Each row is a point on a landscape with many peaks, with its height.
A climber steps from a point to the highest of its 5 nearest points, and stops where none of them is higher. Distance is the straight distance between rows; heights are no part of it.
<1482> height 2.88: [110 147 112 106 144 152  61 196 142 155 143  93 118 114  78 107 121 114
 127 158  36 108 139 105 232  11  91 149 156 192]
<549> height 2.62: [163 141 164 167 120 118 150  92  95  90  91 161 119 129 161 202 142 103
 160 107 182 137  84 134  50 199 199 129  60  75]
<1029> height 6.62: [142 163 134 122 118 116  59 141 146 128 135 107 111 121 110 127 145 112
 143 124  52 102 142  94 185  50 114 146 121 159]
<1124> height 3.81: [128 138 148 150 123 115 132  82  79 106 102 123 110 118 145 184 145 115
 140 115 157 110 101 106  54 183 170 134  64 105]
<825> height 3.12: [155 139 168 165 119 116 143  80  88  89  85 159 116 130 153 197 145 105
 163 103 183 128  86 122  50 194 193 129  49  86]
<1338> height 4.44: [108 114 113 106 138 142 127 160 155 159 154 146 141 156 103  56 121 154
  86 139 115 119 150 164 200  77  89  99 191 159]
<1430> height 4.76: [125 123 115 120 116 144 107 125 150 141 139 141 132 134 115  76 102 144
 118 121 108 120 136 128 173  87  84 124 156 152]
<405> height 3.03: [118 120 103 123 126 137 131 133 132 144 135 127 149 139 119  93 109 146
 120 129 133 114 123 126 144 121 108 119 137 145]
<227> height 5.06: [119 153 143 135  82  87  98  87 136 113 129  94  98 133 174 182 154 141
 154 130 134 120 115  43  56 123 159 153  68 101]
<1545> height 5.83: [133 129 127 121 119 137  77 134 157 129 142 129 117 122 113  98 118 130
 126 124  68 121 148 112 189  65  90 142 148 166]
<410> height 3.73: [123 158 141 129  97  85  95  96 150 115 133  93 113 126 154 146 149 131
 149 123 111 119 122  64 105 102 138 154  86 112]
<810> height 2.40: [161 141 157 161 125 119 152  93  91  97  87 156 122 125 153 190 143 105
 156 109 176 135  97 133  61 195 188 126  62  95]
<1184> height 4.47: [134 178 138 131  93  84  79 107 158 110 128 103 116 142 145 151 161 129
 157 123  99 114 130  67 136  70 146 168  80 121]
<1780> height 2.11: [122 134 132 138 104 101 109  96 130 123 132 103 126 118 140 131 125 124
 141 121 110 118 114  74 100 123 127 151 103 111]
<1710> height 3.06: [ 98  86 126 102 176 144 179 170 133 151 139 110 168 108  80  48 134 128
  84 150 119 132 140 230 213 117  83  74 225 136]
<1393> height 2.57: [120 125 118 135 118 116 120 110 116 134 123 115 137 127 124 120 110 126
 132 121 124 116 112  92 108 141 122 136 110 128]
<355> height 4.34: [116 162 110 114 131 140  50 179 138 148 137  89 116 120  84 116 137 118
 127 149  28  92 141  88 207  17 100 152 136 180]
<1461> height 3.96: [133 133 133 132 107  97  97  99 147 126 133 103 128 121 132 120 131 124
 145 120 102 120 120  86 130 100 112 145 108 117]
<1768> height 3.83: [118 139 147 142 110 105 118  78 100 115 114 100 105 124 154 170 146 129
 139 118 138 110 104  67  48 153 156 139  72 101]
<886> height 5.99: [142 147 136 129 113 108  78 119 160 118 136 113 117 120 123 118 142 119
 147 118  71 117 135  92 167  73 109 143 116 142]
<994> height 6.00: [135 137 131 117 114 125  75 126 159 130 142 121 119 115 116 107 125 122
 137 115  69 118 138 101 181  73  97 144 133 150]
<1339> height 2.49: [146 134 137 156 123 130 148 111  87 115  97 138 123 125 143 169 120 113
 135 117 152 123 109 126  76 189 161 128  89 119]
<1831> height 2.61: [140 113 126 120 151 144 177 154 116 114 126 146 135 125 131 152 120 119
 123 136 171 164 142 183 110 184 144 117 153 108]
<1330> height 5.29: [117 161 115 118 133 132  52 177 143 145 134  99 114 118  93 121 137 110
 128 143  33 103 145  93 207  32 103 151 133 179]
<650> height 1.78: [156 111 138 130 149 151 167 147 113 116 125 160 132 125 140 155 115 119
 124 127 168 164 149 177 100 190 148 118 139 107]
<1076> height 1.57: [123 129 119 134 111 118 115 100 132 137 127 112 133 124 131 111 110 132
 137 120 115 120 118  93 122 123 108 140 113 126]
<458> height 4.61: [122 151 143 140  83  86  99  93 134 112 133  95  99 134 166 173 153 133
 151 126 124 122 119  53  70 110 152 156  66 101]
<356> height 5.78: [140 167 138 130  99  91  75 112 161 113 131 100 116 131 129 143 153 119
 151 120  78 112 137  80 153  67 125 152  98 127]
<1232> height 4.15: [115 113 109 103 138 145 127 158 151 161 148 139 135 155 104  60 124 154
  87 137 123 117 148 158 189  88  89 101 189 156]
<1747> height 2.73: [135 135 128 152 120 122 140 113  89 120 102 130 115 128 128 163 120 117
 138 120 148 118 104 124  82 183 159 129  86 116]
<1255> height 2.92: [121 127 116 144 116 120 126 108 113 135 115 115 127 124 130 128 111 130
 130 120 137 117 110 100  98 158 132 134 106 127]
<761> height 4.07: [125 122 108 140 134 135 153 142 100 133 120 132 140 132 126 134 110 128
 125 127 145 130 120 143 102 169 140 128 127 134]
<442> height 2.27: [148 108 137 126 156 156 173 144 118 115 122 156 135 122 142 154 116 118
 130 133 175 169 154 184 101 188 146 109 149 101]
<996> height 3.70: [101 111 105  99 163 136 174 166 140 143 142 124 161 131 104  81 130 144
 102 141 141 129 141 192 177 120 105  94 193 138]
<1136> height 4.22: [123 153 151 142  95 104 122  69 106 104 123 108  95 127 180 215 165 139
 158 121 158 115 110  44  26 147 174 142  47 103]
<1733> height 3.90: [125 156 138 134  75  77  93  93 143 113 130  94  97 140 173 179 157 134
 156 123 124 120 125  41  72 102 155 163  64 109]
<1836> height 1.00: [161 113 160 152 152 151 189  96 125 116 119 203 145 128 161 163 117 117
 137 119 196 190 114 166  64 211 156 123 122  74]
<1025> height 2.70: [150 141 154 157 126 121 144  98  86 105  92 145 117 125 146 182 133 107
 146 113 163 125  96 134  68 194 180 126  78 100]
<1102> height 1.80: [158 109 154 136 158 144 180 121 120 103 116 183 135 126 149 157 118 119
 129 124 185 177 136 181  82 199 151 115 131  90]
<167> height 3.54: [120 125 105 140 124 130 129 125 114 140 119 117 141 129 127 118 101 133
 125 119 132 114 113 120 112 149 130 136 115 130]
<1336> height 1.93: [127 124 123 125 112 125 101 111 147 131 140 121 135 124 123  92 112 134
 134 115 106 117 126 103 154 102  94 134 131 146]
<541> height 5.47: [129 129 128 123 117 126  93 121 158 132 142 134 128 120 118  93 113 132
 131 118  87 119 136 107 172  79  89 137 142 154]
<50> height 3.80: [126 117 101 120 144 136 164 157 112 133 127 131 141 131 128 137 112 129
 124 134 153 141 137 166 119 170 142 125 144 129]
<764> height 2.93: [124 163 140 132  75  76  91 100 152 111 130  96 107 141 171 169 155 136
 161 121 118 121 126  49  95  93 153 163  68 108]
<1028> height 2.10: [166 118 142 141 137 143 168 129 107 107 110 164 130 125 150 166 128 114
 138 122 170 155 131 162  86 201 158 130 116 110]
<731> height 5.40: [108  90 117 101 173 145 183 165 126 129 135 121 157 120 106  91 121 117
 107 155 155 153 146 213 161 150 123  96 190 101]
<597> height 4.24: [120 148 114 112 136 149  55 182 139 139 137 106 114 120  91 109 125 108
 128 149  42 109 142 104 221  25  93 143 156 189]
<511> height 2.51: [112 119 104 103 142 144 139 153 147 154 151 137 148 147 108  66 119 154
  95 134 128 117 145 159 182  96  95 100 181 156]
<343> height 2.46: [145 117 118 131 150 143 173 153 112 123 118 146 136 122 133 148 115 117
 122 131 160 158 140 173 102 186 154 121 140 116]
<1738> height 5.21: [118 156 150 136  84  91 106  77 127 112 127  95  95 129 175 193 159 140
 150 125 140 121 112  47  47 129 160 152  62 104]
<1611> height 2.69: [152 131 129 153 128 134 153 127  94 116 101 144 123 126 141 166 120 117
 137 114 160 135 117 149  82 195 159 134  96 117]
<698> height 5.58: [127 140 120 112 128 142  65 164 147 137 145 115 115 114  96 113 124 117
 130 134  54 117 148 113 212  45  90 145 152 174]
<954> height 2.90: [130 134 135 148 119 122 129 101  90 120 107 121 114 119 132 160 121 120
 131 118 145 117 105 112  77 183 151 127  89 117]
<1633> height 4.03: [122 144 152 143 104 100 118  68 103 105 112 101  93 122 172 201 163 134
 145 121 154 113 107  55  33 150 167 143  58 103]
<1088> height 0.58: [171 133 157 162 128 129 161 103  99  98  94 166 127 130 155 185 132 109
 150 112 170 149 101 141  66 206 178 127  80 100]
<255> height 5.98: [131 172 126 119 125 124  55 149 149 129 131 108 112 128 104 135 159 112
 136 135  49  96 149  92 189  45 108 155 116 163]
<1418> height 3.46: [125 100 114 111 150 146 175 163 120 127 130 137 142 128 125 130 116 121
 118 138 167 165 150 186 121 171 136 116 165 116]
<1789> height 2.14: [113 132 135 140 110 111 117  89 119 134 123 102 121 116 135 138 122 122
 134 121 121 117 108  79  88 143 128 144  99 106]
<1068> height 6.33: [135 151 130 127 117 113  67 133 156 125 129 110 114 115 115 128 142 114
 144 121  59 111 140  92 176  53 101 151 122 150]
<443> height 4.98: [103 112 109 102 149 142 138 162 152 159 157 141 141 152 101  64 133 155
  83 138 121 122 151 168 190  84  90  91 195 151]
<1584> height 4.86: [114 138 145 141  98  98 111  85 113 121 125  93 108 121 146 165 142 132
 141 125 134 121 106  62  60 141 145 143  73 100]
<1842> height 2.87: [116 126 119 103 124 158  66 179 151 138 146 116 112 117  85  94 110 119
 116 155  48 126 146 128 235  35  89 148 175 193]
<1765> height 4.38: [108  97 110  97 164 145 179 162 125 129 135 122 154 129 109 100 127 126
 116 150 157 151 146 202 153 152 122 103 183 113]
<1582> height 5.32: [120 115 119 113 121 152 100 145 159 148 153 145 123 137 107  69 112 152
 103 134 104 120 151 144 193  72  85 126 175 164]
<694> height 5.24: [133 120 119 126 119 138  99 123 157 140 141 135 133 124 120  84 114 133
 125 122  98 111 134 112 171  88  90 127 151 155]
<673> height 3.63: [144 144 155 163 122 118 138  86  80 101  92 133 115 118 147 191 145 113
 151 115 171 116  99 116  51 182 181 130  58  98]
<1203> height 5.46: [130 117 127 107 118 156  82 152 158 141 156 139 113 128 100  75 110 132
 110 136  83 126 156 134 205  57  85 131 173 172]
<1303> height 3.59: [103 113 128 101 148 141 135 172 156 169 165 134 135 153  93  48 135 151
  69 151 110 124 154 182 214  79  80  84 206 155]
<876> height 2.02: [156 122 135 139 141 145 174 137 112 113 116 165 133 127 145 165 120 110
 135 127 172 154 135 172  86 194 159 123 125 105]
<1604> height 2.01: [114 120  99 116 127 143 141 138 139 149 140 136 149 147 119  85 109 153
 115 131 134 116 136 133 152 117  97 115 160 149]
<402> height 4.11: [117 100 114 106 162 145 178 167 123 128 135 128 150 123 110 116 119 122
 116 148 156 155 152 195 147 162 129 106 174 108]
<777> height 4.78: [116 156 113 116 131 141  56 177 142 143 137 104 111 116  86 112 131 109
 128 140  40 110 142 102 214  31  95 152 146 184]
<901> height 5.51: [128 123 122 110 120 148  89 141 159 139 154 140 123 132 112  75 112 140
 111 127  90 118 147 127 191  71  84 126 170 163]
<1386> height 1.04: [171 126 169 168 126 118 165  98 107 101  91 183 125 128 168 183 134 103
 158 110 184 154  86 144  55 210 188 136  77  78]
<885> height 5.27: [123 117 117 106 125 157  68 168 160 131 152 120 112 121  97  92 112 129
 107 142  61 121 155 127 221  38  89 143 177 183]
<80> height 3.92: [121 112  98 114 145 141 170 162 124 129 131 125 148 132 119 117 117 135
 125 140 153 137 139 170 129 152 130 116 156 132]
<142> height 6.08: [136 172 132 125 107 102  67 118 154 112 133  96 111 135 124 142 161 124
 149 122  70 104 140  87 163  52 126 158  94 147]
<1522> height 4.37: [110 114 119 101 135 146 119 164 161 164 158 142 133 153  97  48 125 152
  79 143 111 119 152 165 206  73  80  92 201 158]
<1177> height 4.59: [118 115 115 110 129 147 118 141 157 155 150 147 137 148 111  64 115 153
  94 129 113 117 148 144 186  82  85 116 179 157]
<1423> height 1.48: [125 124 115 136 111 125 119 114 129 140 127 123 137 127 119 104 102 140
 130 119 122 118 117 104 125 125 108 135 127 133]
<1302> height 4.28: [125 154 153 142  82  97 105  80 118 106 122 112  87 135 195 222 159 144
 161 120 151 116 105  28  19 130 175 148  49 116]
<1118> height 3.24: [135 112 109 116 152 145 170 164 117 122 127 140 143 128 133 139 113 124
 123 136 163 154 146 178 117 174 145 125 150 120]
<878> height 1.50: [172 122 154 151 138 143 174 116 113 109 103 179 134 131 154 170 125 117
 152 124 182 173 119 166  76 208 167 126 111  94]
<56> height 2.77: [153 126 129 145 136 139 157 134 102 120 102 156 127 127 142 165 117 112
 142 117 164 140 125 157  90 193 156 125 111 117]
<1404> height 5.68: [141 148 136 132 108  99  80 110 155 119 139 109 118 120 129 120 141 119
 150 121  85 115 137  88 154  77 109 144 110 135]
<1672> height 3.11: [ 98 112 108 105 162 141 168 172 145 160 151 123 161 142 101  62 140 149
  90 144 133 129 144 191 183 106  95  85 195 147]
<628> height 4.18: [120 144 141 142 101  98 110  84 120 122 126  99 112 120 150 153 139 126
 147 126 126 119 113  59  73 134 139 145  86 102]
<1427> height 2.75: [107 111  99 104 158 138 176 166 134 143 139 121 161 138 111  88 129 147
 108 141 144 128 143 179 167 127 107  96 184 139]
<539> height 3.28: [120 129 109 137 125 125 135 119 103 137 114 124 137 123 129 129 106 126
 129 121 135 115 115 117 100 163 133 133 111 125]
<395> height 2.59: [104 113  99 101 157 133 167 162 128 139 134 125 155 139 113  96 125 144
 112 137 156 135 138 184 155 133 117 103 175 134]
<843> height 4.40: [111 114 120  92 133 158 105 161 160 161 158 144 124 148  95  53 120 148
  77 138 106 121 156 157 212  62  82 111 194 155]
<66> height 3.42: [117 114  89 113 150 137 157 155 130 145 134 128 156 137 116  98 115 148
 112 137 149 128 131 162 146 136 109 113 163 145]
<1634> height 6.28: [139 169 133 125 113 104  65 131 156 119 133 103 112 126 115 135 157 116
 144 122  60 106 145  86 173  54 123 155 105 151]
<880> height 4.35: [101  95 119  98 176 135 188 167 135 145 146 113 164 126  94  66 135 135
  97 148 138 135 139 215 200 126  98  77 208 135]
<1434> height 4.50: [114 118  96 122 137 141 158 154 122 141 127 126 152 140 118 111 114 143
 119 128 148 125 130 151 131 144 126 122 150 138]
<42> height 3.49: [115 108  92 108 154 138 169 161 125 133 134 121 154 135 117 109 121 137
 116 139 152 139 139 179 143 152 128 108 163 130]
<1620> height 5.14: [123 117 122  99 126 160  88 157 155 146 152 143 116 143  95  65 117 140
  95 142  93 125 157 148 215  59  77 122 181 165]
<506> height 3.04: [118 135 135 147 116 116 126  91  94 119 108 112 118 121 141 154 129 118
 135 116 138 108 109  93  69 170 150 135  85 109]
<117> height 1.21: [112 122  96 111 146 138 154 156 142 150 148 129 156 145 112  77 126 158
 104 132 136 120 142 175 167 115 104 103 173 147]
<1825> height 3.64: [134 132 111 146 126 128 145 126  98 129 108 125 128 128 129 146 111 124
 129 121 144 123 113 127  95 177 148 130 106 128]
<471> height 5.77: [113 117 116 105 133 153 114 154 160 159 156 146 129 147 108  64 120 153
  84 130 112 118 151 152 191  76  89 105 184 159]
<316> height 0.77: [115 122  98 112 133 140 140 145 143 152 144 130 145 145 113  74 114 156
 108 132 133 117 133 146 162 110  97 112 168 151]
<1601> height 3.72: [130  93 132 109 161 155 172 154 120 117 131 149 140 120 128 129 116 119
 119 135 169 168 157 195 119 183 136 104 165  96]
<519> height 4.23: [123 125  98 137 123 132 141 130 120 142 121 122 144 135 124 110 104 137
 122 121 139 117 115 122 121 142 122 129 126 139]
<711> height 4.72: [125 120  98 128 128 136 152 143 116 144 118 129 150 137 123 114 109 136
 123 129 142 122 124 142 127 153 125 125 141 137]
<1334> height 2.78: [100 112 105 103 158 138 165 163 145 154 150 124 152 141  97  74 135 152
 101 142 137 126 144 181 182 111  94  93 189 143]
<1478> height 4.21: [116 111 125 100 125 163  79 169 158 147 159 139 109 143  91  65 109 138
  91 150  76 129 159 146 225  46  84 130 190 168]
<845> height 2.39: [119 134 132 141 117 112 123  97  99 126 114 107 123 122 136 144 118 123
 135 117 134 116 108  98  78 154 139 137  91 112]
<781> height 4.52: [125 147 153 139  86 101 111  79 118 107 128 106  91 128 191 214 163 145
 157 127 149 116 108  37  21 135 168 152  49 109]
<190> height 3.35: [ 95 105 114 100 169 131 169 168 144 152 150 121 153 134  93  65 140 149
  90 145 130 129 147 198 193 109  91  84 204 145]
<1457> height 4.70: [123 153 145 138  80  86 100  80 129 109 130  97  92 139 190 203 160 144
 159 130 142 119 112  34  42 124 170 158  53 108]
<272> height 3.50: [ 98 111 124 100 161 139 148 172 156 168 160 127 143 146  88  47 137 150
  68 149 112 124 145 191 213  88  80  80 213 152]
<1210> height 3.93: [127 145 156 145 124 116 123  75  85 101 107 116 105 123 156 194 154 120
 142 112 161 115 101  89  45 168 174 130  56  99]
<63> height 5.82: [134 142 131 120 121 130  70 144 160 134 141 119 113 117 108 111 130 119
 138 122  63 121 148 106 192  57  99 143 138 163]
<234> height 0.71: [169 136 170 165 129 118 166  99 107 105  91 174 122 124 167 188 132 106
 158 109 178 148  93 145  64 206 183 131  74  80]
<1096> height 3.87: [133 159 139 131  85  81  87 106 152 112 131  93 113 140 152 150 160 126
 161 124 102 118 130  58 115  86 146 164  77 116]
<297> height 3.45: [143 144 159 160 121 116 141  81  80  93  89 145 112 128 152 204 148 107
 151 109 178 127  84 112  47 186 192 125  52  90]
<1053> height 3.75: [101 110 120 102 161 135 155 170 148 163 159 131 148 143  96  57 141 154
  77 142 116 120 151 189 204  93  84  82 205 151]
<362> height 3.51: [129 135 141 156 124 119 126  94  82 111 100 122 112 122 140 173 137 121
 136 114 149 115 107 105  68 173 160 131  73 108]
<915> height 5.79: [129 130 124 114 121 139  70 148 154 136 147 131 115 118 112  95 113 129
 127 127  64 119 152 114 206  57  94 143 154 170]
<502> height 0.94: [167 112 168 162 142 131 191  87 121 113 109 208 145 124 172 173 118 115
 142 122 195 185 101 161  42 213 171 136 104  72]
<747> height 3.22: [138 130 126 152 128 129 145 123  89 126 106 137 126 124 132 155 113 118
 131 115 157 125 115 139  87 188 158 128 102 122]
<1800> height 4.04: [118  89 129 104 160 151 175 157 123 118 130 138 135 115 118 125 119 113
 115 142 168 166 154 201 131 179 131 105 173  91]
<454> height 3.34: [111 160 108 114 136 150  52 195 131 164 141  83 120 122  72 107 127 120
 126 156  32  94 129  85 229   4  86 147 147 192]
<288> height 1.43: [162 131 152 165 129 123 153 111  95 103  90 150 124 122 150 179 131 110
 144 114 165 137 103 143  72 202 173 129  84 107]
<1214> height 0.74: [152 106 169 164 143 129 197  70 122 116 112 217 154 132 181 179 118 116
 148 111 198 193  88 157  29 226 179 136 103  60]
<940> height 3.23: [143 117 113 138 140 139 161 146 103 124 113 140 135 122 133 152 114 123
 132 122 160 143 122 163  98 188 153 128 126 129]
<1397> height 5.28: [134 163 138 132  97  87  77 106 159 108 130  99 117 132 142 146 155 122
 156 124  90 114 126  76 134  74 128 158  87 119]
<1798> height 0.55: [173 130 164 167 136 126 174 109 113 105  99 185 129 129 165 176 129 107
 158 115 181 164 101 153  66 206 179 128  95  87]
<589> height 2.89: [117 134 140 140 103 100 111  85 133 128 131 100 116 121 143 138 135 127
 142 121 119 119 112  71  86 129 135 144  90 109]
<1473> height 2.05: [115 120 105 108 130 144 130 145 145 149 144 140 145 145 111  73 110 154
 107 125 130 122 140 139 170 100  93 115 170 150]
<1314> height 3.77: [ 98 106 123 101 177 132 173 170 145 156 150 117 162 128  87  55 140 141
  77 146 116 127 143 214 209 117  83  74 218 143]
<1629> height 6.67: [116 141 146 142  95  91 107  82 124 117 128  93 103 125 161 175 152 131
 144 127 131 120 112  49  57 134 153 149  74 100]
<14> height 5.90: [128 148 123 116 122 135  59 161 153 139 137 107 114 115  98 115 131 116
 131 134  45 112 147 104 204  48 102 148 141 175]
<132> height 1.74: [161 111 145 138 145 147 173 133 123 112 118 173 130 124 151 155 121 118
 135 124 180 174 138 177  80 197 156 121 132  98]
<401> height 4.19: [136 131 125 129 111 123  99 112 158 137 137 122 133 120 123  90 119 132
 133 119  91 124 131 101 163  90  99 138 138 141]
<184> height 4.77: [132 148 139 132 103  92  92  97 155 124 134 103 123 129 135 131 141 122
 150 121  90 118 123  76 128  90 118 155  97 118]
<773> height 0.76: [167 118 174 166 130 127 191  80 125 111 100 205 144 132 175 182 128 109
 160 112 193 180  85 148  40 215 182 141  91  67]
<1011> height 3.76: [120 137 149 149 121 109 123  77  87 111 110 106 105 117 150 178 139 118
 136 119 147 112 100  84  56 169 164 132  72 106]
<726> height 2.23: [156 109 149 130 156 151 180 133 121 110 124 173 133 123 146 150 124 119
 127 124 182 180 140 184  92 196 149 114 139  93]
<841> height 5.31: [140 141 133 131 110 106  89 107 157 126 130 111 125 117 129 114 136 127
 146 116  81 119 127  92 155  83 109 150 120 131]
<113> height 2.38: [116 133 130 142 113 116 120 100 114 133 119 110 125 124 128 136 120 122
 137 120 125 115 105  90  92 148 135 137 101 116]
<873> height 5.67: [136 124 124 115 118 139  94 125 158 139 149 138 125 123 115  81 110 139
 118 122  88 115 141 119 177  76  88 134 154 159]
<898> height 5.16: [122 114 125 101 124 158  79 156 160 143 158 138 112 138  97  76 112 134
  99 142  75 127 158 141 219  49  80 135 183 170]
<76> height 1.05: [177 127 149 161 132 125 166 115 102 107 101 171 127 123 152 175 124 110
 146 117 174 155 116 155  71 202 171 131  97 103]
<835> height 4.01: [119 139 152 143 111 104 123  68  91 102 113 109 102 122 163 200 158 126
 147 127 154 109 105  64  30 152 169 136  56 100]
<1823> height 3.58: [127 123 117 124 117 133 104 118 149 136 141 133 133 124 123  87 109 140
 128 118 108 117 130 111 160  91  91 134 144 144]
<530> height 4.08: [119 155 110 110 135 143  56 182 138 148 142  96 118 117  80 113 131 114
 127 148  38 106 140  95 220  21  97 152 146 186]
<1014> height 1.25: [125 120 114 126 113 131 115 115 145 140 138 131 138 131 118  88 102 150
 129 115 110 118 122 106 161 108  98 131 140 144]
<392> height 3.00: [130 131 125 136 109 119 100 100 152 133 135 122 132 113 128  99 120 131
 137 115  98 119 127  94 148  95  99 137 124 134]
<278> height 4.88: [101  91 112 102 174 140 182 168 134 139 139 115 164 124  96  75 132 130
 102 153 147 138 140 207 184 131 103  90 199 125]
<917> height 6.44: [129 157 119 124 126 125  58 163 148 137 131 109 113 116  96 121 140 111
 136 131  42 109 146  98 199  39 102 151 129 172]
<702> height 4.33: [123 122  97 129 129 135 157 147 111 141 123 129 145 134 123 125 110 134
 127 130 148 125 130 143 110 162 133 131 133 137]
<1223> height 1.10: [170 113 162 158 145 143 191  94 124 110 117 198 139 129 164 166 124 113
 146 117 192 185 110 166  56 213 167 126 116  78]
<15> height 4.02: [121 142 156 145 111 105 122  62  97  94 113 115  99 118 174 211 168 132
 151 119 166 114 103  62  22 153 179 140  46  99]
<1189> height 3.61: [116 102 107 107 156 140 177 166 122 129 136 129 150 128 118 117 122 129
 115 147 162 154 146 186 142 156 131 110 172 123]
<1296> height 4.10: [101 100 101  97 175 142 177 167 133 139 141 115 160 126 104  86 131 132
 107 149 145 138 145 197 172 134 107  98 192 131]
<1343> height 3.30: [129 130 121 148 120 126 138 112 101 126 105 120 127 122 129 148 115 129
 132 119 141 112 112 119  84 172 145 134  95 124]
<521> height 4.79: [112  92 123 103 165 151 181 161 125 127 135 135 147 119 109 105 123 115
 116 148 160 157 148 208 148 163 127 100 183 101]
<1766> height 3.38: [144 124 119 146 133 137 153 142 100 124 110 143 131 126 135 153 111 120
 128 123 154 139 129 149  91 185 152 129 119 119]
<1622> height 4.20: [129 159 145 145  67  96 102  84 123 102 126 115  78 137 200 221 159 152
 171 120 151 112 111  21  21 130 175 152  42 120]
<1739> height 3.84: [129 125 111 142 127 132 153 135  99 131 111 134 136 126 129 141 109 129
 127 121 148 127 123 138 102 177 147 131 115 131]
<1197> height 2.24: [163 131 137 153 133 132 160 127  95 112 101 147 124 129 142 168 122 111
 138 117 161 141 119 147  80 197 162 125  97 115]
<1467> height 3.43: [ 92 104 118 102 169 140 164 172 142 156 151 121 157 133  90  57 139 150
  83 145 128 126 144 201 194 103  90  80 205 145]
<965> height 3.08: [146  99 142 114 161 156 182 136 123 111 134 165 137 122 137 140 118 110
 119 139 183 182 151 192  98 190 139 113 161  88]
<634> height 3.91: [127 141 157 153 116 115 132  64  86  91  98 120 107 119 163 212 158 123
 150 115 175 112  96  83  33 167 189 133  42  96]
<1796> height 2.53: [125 132 123 133 112 110 112 100 140 132 130 109 128 120 131 108 114 130
 143 122 110 117 119  85 124 112 110 141 117 123]
<1847> height 3.62: [122 121 111 119 118 142 116 125 154 143 141 140 137 133 117  82 114 146
 122 122 119 118 135 119 170  96  91 123 151 151]
<1444> height 6.03: [113  90 121  96 171 147 186 160 123 125 130 118 156 118 101  86 129 115
 102 156 156 150 146 218 169 150 115  92 193 104]
<462> height 6.21: [119 123  97 125 129 136 144 137 126 138 129 132 149 138 123  99 106 144
 115 126 138 118 117 136 136 142 115 128 145 144]
<1218> height 1.59: [124 136 131 135 106 105 109  95 128 134 128 105 123 119 128 126 123 129
 138 116 115 115 112  82 109 128 118 143 104 121]
<1033> height 3.17: [132 132 138 154 125 119 137 101  83 116  99 128 121 123 134 169 130 119
 133 113 146 118 105 118  66 184 167 126  81 108]
<1503> height 3.33: [111 104 108  97 162 139 178 172 127 134 141 113 159 132 113  97 129 134
 111 148 155 141 142 192 158 137 119 103 180 129]
<1151> height 5.64: [126 118 123 113 118 151  72 156 155 137 150 129 119 121 101  92 114 128
 116 147  66 122 151 124 220  49  89 140 172 178]
<1849> height 3.15: [118 137 138 145 110 105 114  85 108 123 116  98 113 119 140 147 134 123
 136 122 132 116 106  81  74 151 137 134  84 108]

For each start below, name the point where the climber stops.
<773> => <462>
<726> => <1444>
<1214> => <462>
<1478> => <1029>
<1482> => <1029>
<650> => <1444>
<1076> => <1029>
<1339> => <462>
<1467> => <1444>
<1798> => <462>
<1842> => <1029>
<1386> => <1629>

Call two points neighbours if one is among the 5 nearest of the other. Go from one point of each pair to the other, from neighbour to neighbour, staying as high as possible. Name the lowest point that can't be avoided.
<443> and <1029> => <1338>
<443> and <1629> => <764>
<443> and <1444> => <1053>
<471> and <1029> => <1582>
<471> and <462> => <1189>

Two climbers start at each pair of points below. Name the first point that both come to, or write -.
<506> and <362> => <1210>
<132> and <343> => -
<392> and <401> => <1068>
<1033> and <954> => <1124>
